Points, in no order, along strands that fork, close into loops and pass close to each other.
In the rows, zero is written as 128.
Two points are linked if the straight distance between their rows is under 105. Some points are linked to none.
rufip: [105  98 147 143 147 157 154 103 135 126  94 151 105 141 104 128 103  44
 124 130]
tel: [121 100 147 126 133 151 150 139 189  83 144 147 145 125 175 129  98  77
 154 135]
boga: [151 136 186 168 139 121 149 148 143 143 171 109 109 107 129 200 150 140
  65 154]
buro: [104 143 153 182 122 148 132 160 167 174 114 122  98  78 126 160 101 147
  48 154]
Satat: [139  91  86 122  92 135 129 128 132  76 123 121 134 164 152 164  95  94
  96 194]
nerop: [148 115 107 107 113 156  84  90 168  77 121 154 120 102 131 180 112  86
 121 194]
Bove: [117  94 105  99 110 119 139 163 138 111 139 117 157 126 150  99 154 131
 189  88]
tid: [111  70  93 117  91 143 145 141  98  90 100 156 121 151 129 186 146  79
 144 145]
nusim: [141 123 132 117 154 128 116 151 148 172 124 116 128 166 173  70 114 169
 141  87]
muf: [125  80 168 125 132 115 167 187 133 148 115  92  65 108 184 113 129  99
  56  82]
rerol: [109  71 143 114 124 142 187 152  99 149 129 124 110 115  88 163 169 114
 148 133]
fuzug: [131 148 102 129 120 152  99 108 163 108 118 150 149 182 171 107  90 129
 164 150]
mipa: [143 121 195  90 141 169 162 133 150 135 173 103 101 118 135  89 152 174
 161 152]
petib: [ 73 115 165 190 116 135 187 153  77 107 108 148 104 140  75 136 109 100
  94 161]
Lalo: [115  88 128 118 141 129 114 182 145 153 111 130 121 168 195  87  90 153
 134 109]
Fod: [155 175 118  87 144 134 142 111  81 176 136  58  87 143 119 110 168 198
  85 109]
bal: [153 100  65 122  80 123 111 125 151  68 130 144 127 169 199 165  99  92
 111 149]
minok: [156 154 179 138 153  84  48 100 113  70 151 142 145 103 121 111 151 126
 112  75]
Vaken: [117 146 146 148 132 130 173 150 134 191 127  86 128 132 122  99  95 164
  84 153]
popan: [168 121 130 101 120 134 128  76 164  79 115 141 123 164 175 111 103  41
 128 133]
defo: [136 116 141  95 128 128 142  78 145 105 103 137 128 123 123 112 119  33
 143 136]
Golol: [157 178 169 138 123 127 131 148 155 125 163  94 102 100 181 162 187 157
  96  97]
Duk: [106  77  92 106 116 124  98 169 113 161  63 157 115 126 153 128 128 120
 144  91]
pipas: [111 129 114 112 116 140 129 149  69 154  85 154 129 174 114 124  93 159
 138 174]
ded: [120 122 131 108 122 130 129 120 111 167 105 123 105  90  94 111 154 141
 141 130]
Gifaf: [125 202 149 169 116  80 116 108  63 114 159 107 132 101 101  91 149 195
 120 111]
silu: [126 136 165 123 141 143 155 133 167 139 172  97 146 107 121  90 117 162
 152 160]
kufas: [107  81  88  91 128 130 178 143 119 158 119 108 152 117  83 147 135 101
 147 125]
fene: [100  65 140 131 136 153 192 161  75 151 113 136  88 160  87 158 149 124
 115 121]
delib: [ 75  85  85 137 110 170 157 200 101  77  90 170 116 183 148 158  85 115
 115 116]
Gemud: [107 155 136 137 121 144 105 102 173 136  89 161 138  91 127  87 101  90
 164 135]
zovin: [175 108  89 110 166 114  67  78 157  72 160 125 151 127 132 146 134  91
 129 123]
sonu: [148 147  66 132  88 151 118  85 174  82 143 147 153 120 130 181 112  94
 130 176]
Lofu: [158 108  73 115 146 147  94 107 180  74 164 143 146 145 161 161 133 112
 167 122]
Pekeg: [ 98 124 183 188  97 132 152 158  87 132 117 148  92 118 107 169 137 143
 102 169]
kuli: [137  97  99 130 173  99  95 127 152 178 108 120 127 125 136 119 114 117
 103  92]
Katu: [149 120 116 122 143  70  84  98  94  72 139 105 173 125 104 104 152  90
 130 101]
geban: [125 172 105  99 129 155 147 124 137 161 153  81 112  58  97 118 180 183
 123  73]
bib: [ 95 121 128 155 102 128 158 144 138 101 129 133 163 118 118 142  94  99
 134 180]
revib: [117 114  47  84 117 128 152 109 103 148 105 125 162 126  72 153 124  97
 141 151]
Nuzo: [133 171 134 116 130 143 200 136 156 183 155  64 116  88 117 128 167 144
 106  94]
bavep: [158 183  81 116  55 168 147  57 138  91 139 161 119 174 155 123 114 126
 167 158]
kone: [124 161 128 164 117 120 112 146 148 178 107 110 103  69 126 163 143 152
  69 131]
Tetub: [127 134 121 123 113 141 164 188 124 174 145 107 113 142 162 156 168 199
 132  83]
dugeb: [141 162 159 167 131  82  54 119 137 108 120 156 146  97 140 106 149 115
 132  79]
Pali: [143 110  97 149 168  96  84 101 151 152 125 134 142 114 105 154 134  99
 116 111]
galov: [142  97  97  91 162 130 128 102  83 172 114 121 120 164  79 153 115 143
 116 181]
lafa: [141 153  46 107 117 132 111  64 115  76 150 121 165 133  97 128 139 110
 158 110]
fafer: [133  89 123  97 123 147 149 142 159  87 146 120 140 154 171 109 129 109
 181 135]
zot: [143  84 124 110 159  96 118 110  93 154 115  98 129 152 109 117 132 106
 111 154]
Fepi: [139 151 153 124 134 125 117 130 145 162 130 103 106 120 163  82 155 170
 122  83]
Losu: [123 153 131 145 138  80  98 101  83  97 152 106 167 105  86  91 142 139
 130 107]
vuro: [111 140 138 158 126 112 128  98 109 151  91 137 132 145 109 101  90  98
 121 174]
benub: [113 145  93 155 170 132 139 115 145 190 114 142 168 164  96 140  68 111
 109 141]
fet: [154 154  39  46  72 164 131 124 111 119  92 147 139 175 145 124  85 135
 133 155]
foted: [ 96  63 149 152 126 154 155 160  73 123  87 161  62 162 114 149 142 105
 116  97]
vekan: [140 122 108 134 157 155 106 113 215  97 167 146 156 123 163 139 108 112
 167 129]
Nem: [142 172 132 134 112 154 152 163 147 152 148  87  90 133 199 164 180 181
 112  92]
parel: [ 85 132 139 169  90 115 186 132  93 105 115 144 147 117  88 147 106  74
 133 178]
mili: [117 163 104 133 134  97 146 169 125 192 131  84 166 122 106 112 103 185
  82 118]
fitu: [137  99  90 111 142  77 122 112  92 130 114  99 158 160 120 109 142  96
 137 112]
Sula: [102 119 164 165 108 124 121 186 158 139 120 118 131  75 134 139  93 148
  80 181]
dimab: [121  99 123 127 155 182 164 114 145 126 148 140 131 198 136 138  91 117
 144 163]
Gotap: [135 130 173 135 116  92  77 136 143 125  94 160 115  83 154 111 154 107
 141  88]
Dakib: [143 109 170 113 136 169 136 133 107 177 119 122  62 162 143 124 151 180
 127 135]
giz: [145 112 139 138 164 116 118 140 180 177 134 105 111  89 144 128 130 113
  91  87]
Getis: [ 99 171 105 135 126 140 123  86 101  81 170 142 161 103  88 101 151 159
 199  71]
fomu: [135 164 102 124  95 176 143  82 154  88 138 159 140 179 171 108 110 117
 194 151]
romus: [146 177 194  67 145  88  94  77 131  76 123 162 142  73  92  95 124  99
 143 136]
Nuf: [116 139 129  96 113 125 105 101 103 123 101 128 116  83  97  76 135 140
 170 160]
vegum: [155  93 118 120 154 108 101 102 158 101 118 149 127 152 185 119 118  56
 146  99]
gug: [115 156  77  77 101 161 134 148  84 145  80 160 147 171 127 109  84 153
 165 162]
Maz: [146 173 108 117 150 122  93 106  87 175 128 101 111 132  93 107 141 203
  94 105]
fubap: [134 103  51 100  97 132  99 122 103 111  86 152 136 166 141 180 131 105
 138 148]
Zavi: [151 128  95  90 172 119  95 124  80 188 117 117 125 159  83 133 122 181
 107 146]
nukil: [127 125 144 109 127 150 150 159  73 189  99 130  96 174 127 117 118 186
 119 145]
dup: [111  73 135 123 115 127 131 169  92 168  70 148  87 150 145 124 139 116
 128  85]
Zete: [107 103 109 150 168 156 158 148 142 157 124 141 143 181 116 148  65 118
 100 143]
vepar: [117 118 107 113 111 123 114 167 125 129 139 118 145 106 134 114 159 179
 167  88]
kimoz: [145 150 194 149 145  88 151 128 155 123 158 159 152  94 114 163 156  85
 136 102]
Gur: [110 101 138 152 156 142 171 158 124 184 123 103 115 155 108 136  87 136
  67 142]
Kife: [125 200 125 167 137 127 106 118 170 193 116 108 122  84 118 115 123 164
  77 108]
pek: [134 156  22  90 132 117 133  87  95 128 128 129 182 151  68 151 123 116
 149 123]
ral: [140 175 144 145 118 108 184 134  99 143 186  78 129 123 112 138 186 181
 132 109]
pere: [122  83 147 115 149 147 125 141 135 135 104 121 112 188 174  72  70 121
 123 149]
bofig: [142 148 187 134 129  90 127 131 117 132 141 106 124 120 134  88 157 137
 126 115]
Fitur: [131 164 139 121 121 121 118  91 105  52 175 142 158 104 106 118 160 141
 203 119]
Teki: [104 138 161 170 115 117 126 144 150 109 140 131 159  99 122 135  83 130
 105 212]
Mul: [120 137 101 105 115 147  94 154 131 148 136 116 116  80 122 127 175 206
 139  68]
Dapo: [135 145 164  82 122 109 100  93 118  87 106 142 124  69 103  91 137  96
 154 160]
ruz: [ 92  92  86 147  78 158 150 159 110  58  87 170 112 160 135 176 103  80
 113 144]
Laleb: [117 181 130 154 104 107 110 131  69 122 158 117 138 128 119 102 161 217
 149  85]
nugu: [129 160 142 158 106  98 153 137  79 130 167 117 135 143 118 134 188 185
 165 106]
zetu: [116  98 155 144 137 132 179 175 163 166 136 105 103 100 154 127 126 108
  91  85]
rikam: [159 185 224 127 171  80 142 106 181 123 179 157 156  95 110 148 143 105
 122  97]
Zufun: [132  87 156 149 160 107 118 136 158 138 112 156 113 139 182 111 116  72
 140  78]
desu: [157 173 175 160 145 117 144 135 178 147 171 105 118  85 138 173 158 133
  81 114]
kopoz: [159 122  31  81  63 142 120 105 138 105 103 141 130 165 156 154 110 106
 111 136]
fibe: [110 147 116 154  99  94 141 144  58 128 125 137 154 160 110 139 150 167
 169 147]
zufo: [104 176  62 118 130 143 105  71 101  86 151 133 169  98  73 105 116 151
 173  90]
fale: [146 173 185 100 149  99  61  76 119  53 151 159 151  81  96  99 133 115
 132  94]
Vepel: [107  87 142 183 166 133 127 128 153 148  96 174  98 144 145 138  97  59
 113  86]
Liga: [123 134 102 118 141  96 114 152 129 147 150  72 172 104 105  79 119 175
  98  92]
nek: [117  90 167 142 150 164 149 124 132 108 133 131 110 183 139 107  89 113
 123 173]
Seni: [119  97 120 105 116 123  63 131 145 119  67 157 114  94 152 110 141  98
 159 105]
Zak: [156 117 100 146 159  89  88  86 141 107 133 124 166 129 110 165 121  71
 107 155]
nakek: [137  93 200 159 149 150 150 161 129 119 157 129  69 119 122 195 145 127
  60 152]
ruza: [145 102 166 139 137 114 116 143 142 119 150 143 125 105 137 172 165 111
 145 124]
Kar: [116 135 149 160  96 100 131 147  65 144 123 132 118 132 110 150 144 177
 131 188]
pibad: [134 153 129 127 101 112 100 109 138  60 142 144 163 121 141 116 141 105
 173 142]
talad: [124 159 185 146 130 152 147 139 156 159 154  97 110 102 137  98 111 181
 106 180]
zava: [124 153 108 140 122 121  87 118 138  87 140 136 167 150 152  90 118 150
 167 125]
peli: [120 104 184 114 144 198 157 134 149 150 139 135  79 148 142  99 128 166
 163 147]
vubin: [135  85 105 109 109 123  93 138 137  81 127 126 142 112 134 179 130 108
 129 189]
kag: [150 155 172 126 136 101 151 139 120 118 196  63 145 117 128  89 164 175
 111 108]
zet: [108 176 142 162 132 126 108 106 163 180  95 146 122  80 116  77 124 132
 136  95]
Gub: [133  73 177 152 158 151 118 142 138 124 134 148  89 128 126 177 126 108
 102 152]

How many points has the smallest loop of links through each point below? Write none if it is on no loop.
rufip -> 6
vekan -> none
bib -> none

A piece is all that can be reached along the links. How many separate loops has the piece of each point below (a circle has one, a figure eight two, a Y none), and how many tips (points with one link)?
revib -> loops 0, tips 2
bofig -> loops 0, tips 6
zetu -> loops 0, tips 2
kimoz -> loops 0, tips 2
defo -> loops 1, tips 0

A fork is a point with three links, a tip a point with one. Leave the first point through the second and follow the links. Name the first fork or tip that comes.
rikam, kimoz -> Tetub
petib, parel -> Gemud
giz, kuli -> Nuzo
Tetub, Nem -> rikam
tel, vekan -> muf
